A landscape with many valleys, sampled at points; each row gives a point and its height.
From any point a ball rolls to the lowest of the 2 points nearest to it. It stops when none of these is lower. Distance is the straight distance between rows; heights are no part of it.
mefe h=477: [105  74 107 100 113  43 102 118 103  82 126  87 125  89  96 135  96  84
 106  82]
Kufo h=603: [ 79 127 141 130  86 123 109  96 117 107  84  98 143  96  69 114 116 120
  60  95]
bag h=577: [106 101 123 102  97  96 133 103 121 100 121  95  93  90  50  77  87  84
  93  87]
tufe h=483: [ 99  90  90  97 120  64  80 111 115 112 114  91  97 100  94 104 119 122
 107 128]
dun h=445: [111  72 104  64 115  62 121  81  98  87  95  68 117  95 135 118  75  68
  80  72]
rabib h=462: [109  77  97  83 117  40 100 101 113  95 124  82  94  78  92 123  99  94
 100  97]
sus h=206: [ 74  94 112  95 100 121 107  42 111 108  49  65 109 111 115 104 112 123
  45  96]
kinin h=451: [ 95 101 109  94 114  83  98 101 129 118 106  82 109  96  82  91 117 118
  88 126]
buz h=303: [ 98 125 116 101 100 129  87 120  84 102  91 117 132  95 125 117  96 101
  97 109]
beto h=237: [111 111 110 106 103 101 118 151  98 101 120 104 148 124  93 102  80  74
 143  97]
dibeg h=583: [ 72 102 128 128  94 119 112  76 124 109  74  79 132 122  68  95 113 126
  62  95]
fepo h=333: [ 94 132 123 127  82 146 107 115  88 104  99 126 121  77  63 129  86 103
  97  81]
Bevo h=190: [106  99  93 109  94  96  90  90  90  87 101 121  59  78  98  96 102  97
 103  84]
rata h=328: [118 133 122  62 102 137 112 114 111 122  98 109 115  85 124  76  90  79
  84 127]
ruf h=115: [110 119  83 123  87 143  83 116  76 106 119 145  69  94  67  98 100 109
 141  98]
donam h=254: [111 128 117 103  95 129 116 152  98 119 123 113 145  99  76 119  82  80
 139 104]
Fevav h=145: [108  85  99 113  98 102 116 118  80  73 102 106 119 134 107  91  71  70
 130  68]
ferel h=499: [ 82 101  89 109 111  80  64 110 110 111  97  94 107 109 111 111 137 142
  99 140]
Lat h=656: [131 125  87  72  95 145 108 115  99 110 118 128  82 112 118  54  88  74
 131 118]
kopi h=406: [ 97 125 121 126  84 113  99  99  95  96  99 127  98  68  60 120 111 114
  86  82]
sapu h=171: [100  66 100 116  95  78 114  95  81  64 103 101 101 122 102  97  72  74
 114  51]
luda h=253: [102 114 108  94 102 114  98 114  98 100  96 103 120 114 118  84  94  93
 106 111]
Luvin h=399: [ 98 103 111 134  82 111 103  97  89  84 106 132  74  86  56 105  98 107
 104  66]
Luva h=534: [ 95  82 102 102 106  76 100  71 113  99  95  83  82  92  84 100 108 109
  83  92]
lezi h=120: [ 99  91  88 116 101 105 107 125  88  87 100 105 128 155 105  76  86  91
 137  95]
Besu h=414: [114 107 112  81 109  62  97 108 103  94 119 107  92  46 101 125 103  88
  84  97]
balet h=221: [ 82  65  98 121 111  62 106  81 123 103 110  64 110 122  55 122 111 131
  92  90]
sifa h=561: [117  86  79  70 107  69  87  90  94  88  93 100  77  76 151 106  99  84
  98  97]
boka h=442: [103 104 112 100  89 102 115  69 110  95  95 109  59  77  72  77 103  98
  76  79]
dez h=541: [117  61  65  68 111  46  90  79  99  93  98  81  60  85 139 109  98  86
 101  93]
bili h=244: [106 106 122  96  93  97 117 110  91  84 113 109 109  72  92 117  78  74
  93  69]
vem h=207: [ 88  79 109 135 109  73 107 129 109  92 125  91 136 131  65 104  98 110
 127  93]
ruzu h=544: [104 100  99  83  96 107 108  63 120 112  95  95  51  85  92  58 107  99
  79 107]
Vap h=658: [120 106  93  89  98 140 119 111 100 102 106 110  93 138 114  41  76  69
 128 101]
kova h=374: [ 86  80  52  92 101  84  83 100  81  83  65  73 123 150 161 100 107 106
 108 123]
lem h=398: [107 122 129  63 108 108 113 105 112 111  97  92 116  73 120  95  92  81
  69 114]
bidis h=116: [ 80  86  52 126  93 100  79 119  83  88  89  95 114 169 123  76 118 120
 132 140]
ton h=336: [103 130 134 104  91 136 121 124 120 122 105 107 123  95  64  83  95  97
  95 113]
gego h=353: [ 75  86 120 104 100 102 109  62 102  94  68  70 122 107 114 119 101 113
  53  82]
tofa h=275: [108 135 120 103  86 160 114 112 100 119 103 129  98  92  73  79  87  94
 102 107]
puvi h=400: [ 77  97  96  94 102 122  94  46 113 116  58  74  81 111 132  84 117 122
  63 115]
Dov h=318: [ 84 100  82 117  91 111  63  97  73  86  75 117  87 104 146 105 119 116
 100 116]
neno h=320: [ 80  91 118 114 101  99  94  90  86  83  76  91 131 105 121 123  98 103
  75  85]
siliz h=470: [107 118 120  79 102  95 107 104 109 102 111 105  93  62  92  94 100  89
  82 105]
Nozib h=204: [ 94  99  95 111 104 100  81 113  93  97  98 110 106 111 115  97 111 113
 110 118]
supe h=586: [117 103 115  93  95 105 129 101  99  89 118 111  80  86  76  74  73  67
 106  74]
zelop h=581: [106 100  91  67 112 108 102  75 125 123  97  83  62 101 118  58 110 101
  87 130]
Sif h=563: [ 99  86 111 101  97  71 124  81 124  98 116  85  85  81  52  91  98  96
  81  80]
nivaf h=417: [ 83  67  75  95 113  82  90  74 105 116  81  54  96 137 118 113 119 138
  95 123]
Kiga h=502: [ 77  88  96 117 107  85  91  62 127 120  83  70  99 118  74 111 135 153
  74 114]
ligo h=383: [ 73  60  41 100  98  91  96  80  78  93  58  55 106 168 155 100 102 116
 112 117]
luzas h=198: [105  84 109 111 102  75 114 112  89  75 119 110 108  95  85 110  77  75
 114  61]
dit h=394: [ 73  57  50  96 103  86  96  69  87 113  70  46  80 153 141 112 111 128
 107 121]
tirov h=331: [129 135 106  70 100 124 101 117  93 110 118 129  82  61 105  91  88  79
 109 109]
fikit h=407: [ 94 112 124 107 100  91 117 102 138 118 108  85 115  92  48  88 112 114
  78 109]
ful h=217: [123 127 109  61 102 122 110 104 114 115 110 113  78  74 112  63  97  83
  90 125]
gefe h=158: [110 106  70 103 102  94  71 132  87  94 106 122 104 119 122  98 114 109
 137 125]
rosan h=376: [124 134  97  87  91 148 104 116  84 118 123 138  80  69  73 102  79  82
 121  94]
Lipep h=205: [ 77  94 100 119  94  96  72  86  81  85  69 101 105  96 136 123 110 121
  78  96]
nak h=604: [118 123 103  85  87 151 103  98  74  94  93 130  88  91 129  86  76  72
 102  87]
povel h=292: [ 89  67  83 112 108  54  97  69 123 115 103  65  79 105  63 124 127 141
  94 100]
tiva h=591: [101  94  81  86 108  77  77  83 117 112  98  96  58  78 119  95 126 117
  91 126]
rak h=357: [ 85  87  62  99  96  90  70  94  78  88  71  95  96 118 162 107 116 107
 103 119]
nonem h=409: [ 81  77  73 112 106  64  78  62 123 120  84  72  68 102  82 124 142 157
  88 118]
bem h=72: [104  75  83 106 101  68  82  95  97  90 104 106  64  95 102  97 106 103
 111  96]
mikul h=653: [123 109  83  92 103 112  97 122 101 107 126 123  82 114 103  68  99  87
 141 116]
Mirar h=552: [ 71  98 107 127  95 110 103  53 126 117  65  72 109 125  67  94 129 144
  59  96]
Dopad h=209: [112 126 101 107  83 167 107 103  92 110 105 133  75 112  85  62  84  93
 117  99]
vid h=356: [114 107 108  91 100  77  84 117  79  82 109 122 104  61 118 140  98  91
  99  86]
lom h=582: [117 109 102  70 104  96  93 102  83  82  88 112 101  77 157 110  89  74
  94  92]
momov h=397: [ 92  97 131 103 104  82 111 118  97  86 107  87 159  94 113 134  88  76
  89  81]
Gub h=369: [ 75  90 127 113 108  79 102 102 105  90  95  77 151  99 100 138 103 105
  74  89]
buf h=463: [ 85  92  91  89 114  85  76  87 111 115  84  75 103 108 127 106 124 131
  84 135]
nulo h=513: [119  72  74  55 119  58 103  75 116 115 108  72  64  90 124  94 102  93
 102 114]
furo h=282: [100 135 128 115  87 144 116 142  93 120 116 116 142  78  62 133  81  84
 113  94]
vavo h=396: [121 115 103 101  93 123 112 120  79  96 125 133  86  80  67 107  73  74
 128  72]
neteg h=95: [ 90  81  77 122 103  96  90 113  90  89  95  90 110 159 109  75 104 110
 130 114]
Muso h=161: [114 113  78 116  82 151  92 109  85 102 117 142  62 120  85  71  92  96
 140  99]
Dupun h=646: [111 115  94 104 102 111  88 116 111 114 119 122  74  98  89  74 118 111
 120 127]
fafi h=484: [119  72  91  66 119  51 116  85 117 103 121  72  77  83  91  94  91  84
  99  95]
ligu h=420: [102  92 120  79 113  66 117 105 105  90 111  76 135  79 119 126  86  69
  79  83]
Vumo h=319: [103 103 108 119  79 111 102  74  84  80  90 128  52  66  81  97 100  96
  89  65]
Tepez h=245: [ 95 126 100 115  89 146  81 120  65  98  92 134 118  94 110 129  91 107
 112  93]
pog h=595: [117 126 101  81  96 132  92 109  64  86  86 129 112  83 151 117  79  74
 102  86]
kila h=132: [ 95  98  41 111  93  88  68 135  80  84  98 114 115 144 137  96 126 116
 141 144]
nesud h=594: [118 109 111  81  99 122 120 104  96  94 103 111  93  95 110  76  76  65
 103  88]
duso h=305: [111 122 112  99  98 109  94 125  77  97 113 130 108  60  95 137  85  85
 107  83]
gop h=371: [ 94 116 132 120  90 117 124 122 136 121 115  95 120 111  39  75 103 108
  97 108]
gofe h=222: [ 98  91 105 114 108  71 110 142  98  85 118  93 152 136  91 109  88  84
 135  90]
rudav h=505: [100  71 103  79 113  71 115  78 113 101 101  66  95 103 100 100  90  89
  85  91]
kevip h=181: [106 121  90 121  88 146  81 113  65 100 107 143  91  85  80 125  87 107
 127  82]
tobas h=622: [ 83 121 141 124  83 108 120 101 105  94  95 101 144  74  71 135 105 101
  65  78]
Dimi h=630: [107 100  88 103 105  80  81  97 112 107 116 114  57  82  87  84 125 113
 108 118]
Tis h=184: [ 88  68 100 120 112  74 104 101 109  91 110  76 111 130  70  97  99 111
 111  93]
rom h=515: [ 93  98  84  81 104 105  87  64 112 114  79  86  65  89 138  84 117 112
  75 121]

Call two points neighbours if one is among the 2 nearest of the other. Go from one point of each pair to the other, from neighbour to neighbour, staying as low as possible. Name the highest point that can't be avoided.
Lipep and bem: zelop
neteg and ruf: buz
sus and Lipep: gego
Tis and bem: kopi

Where does a ball stop that starts at each point below?
Besu: neteg
nivaf: Lipep
tobas: Tis
Kufo: Tis
tufe: ruf
nak: rabib
pog: rabib
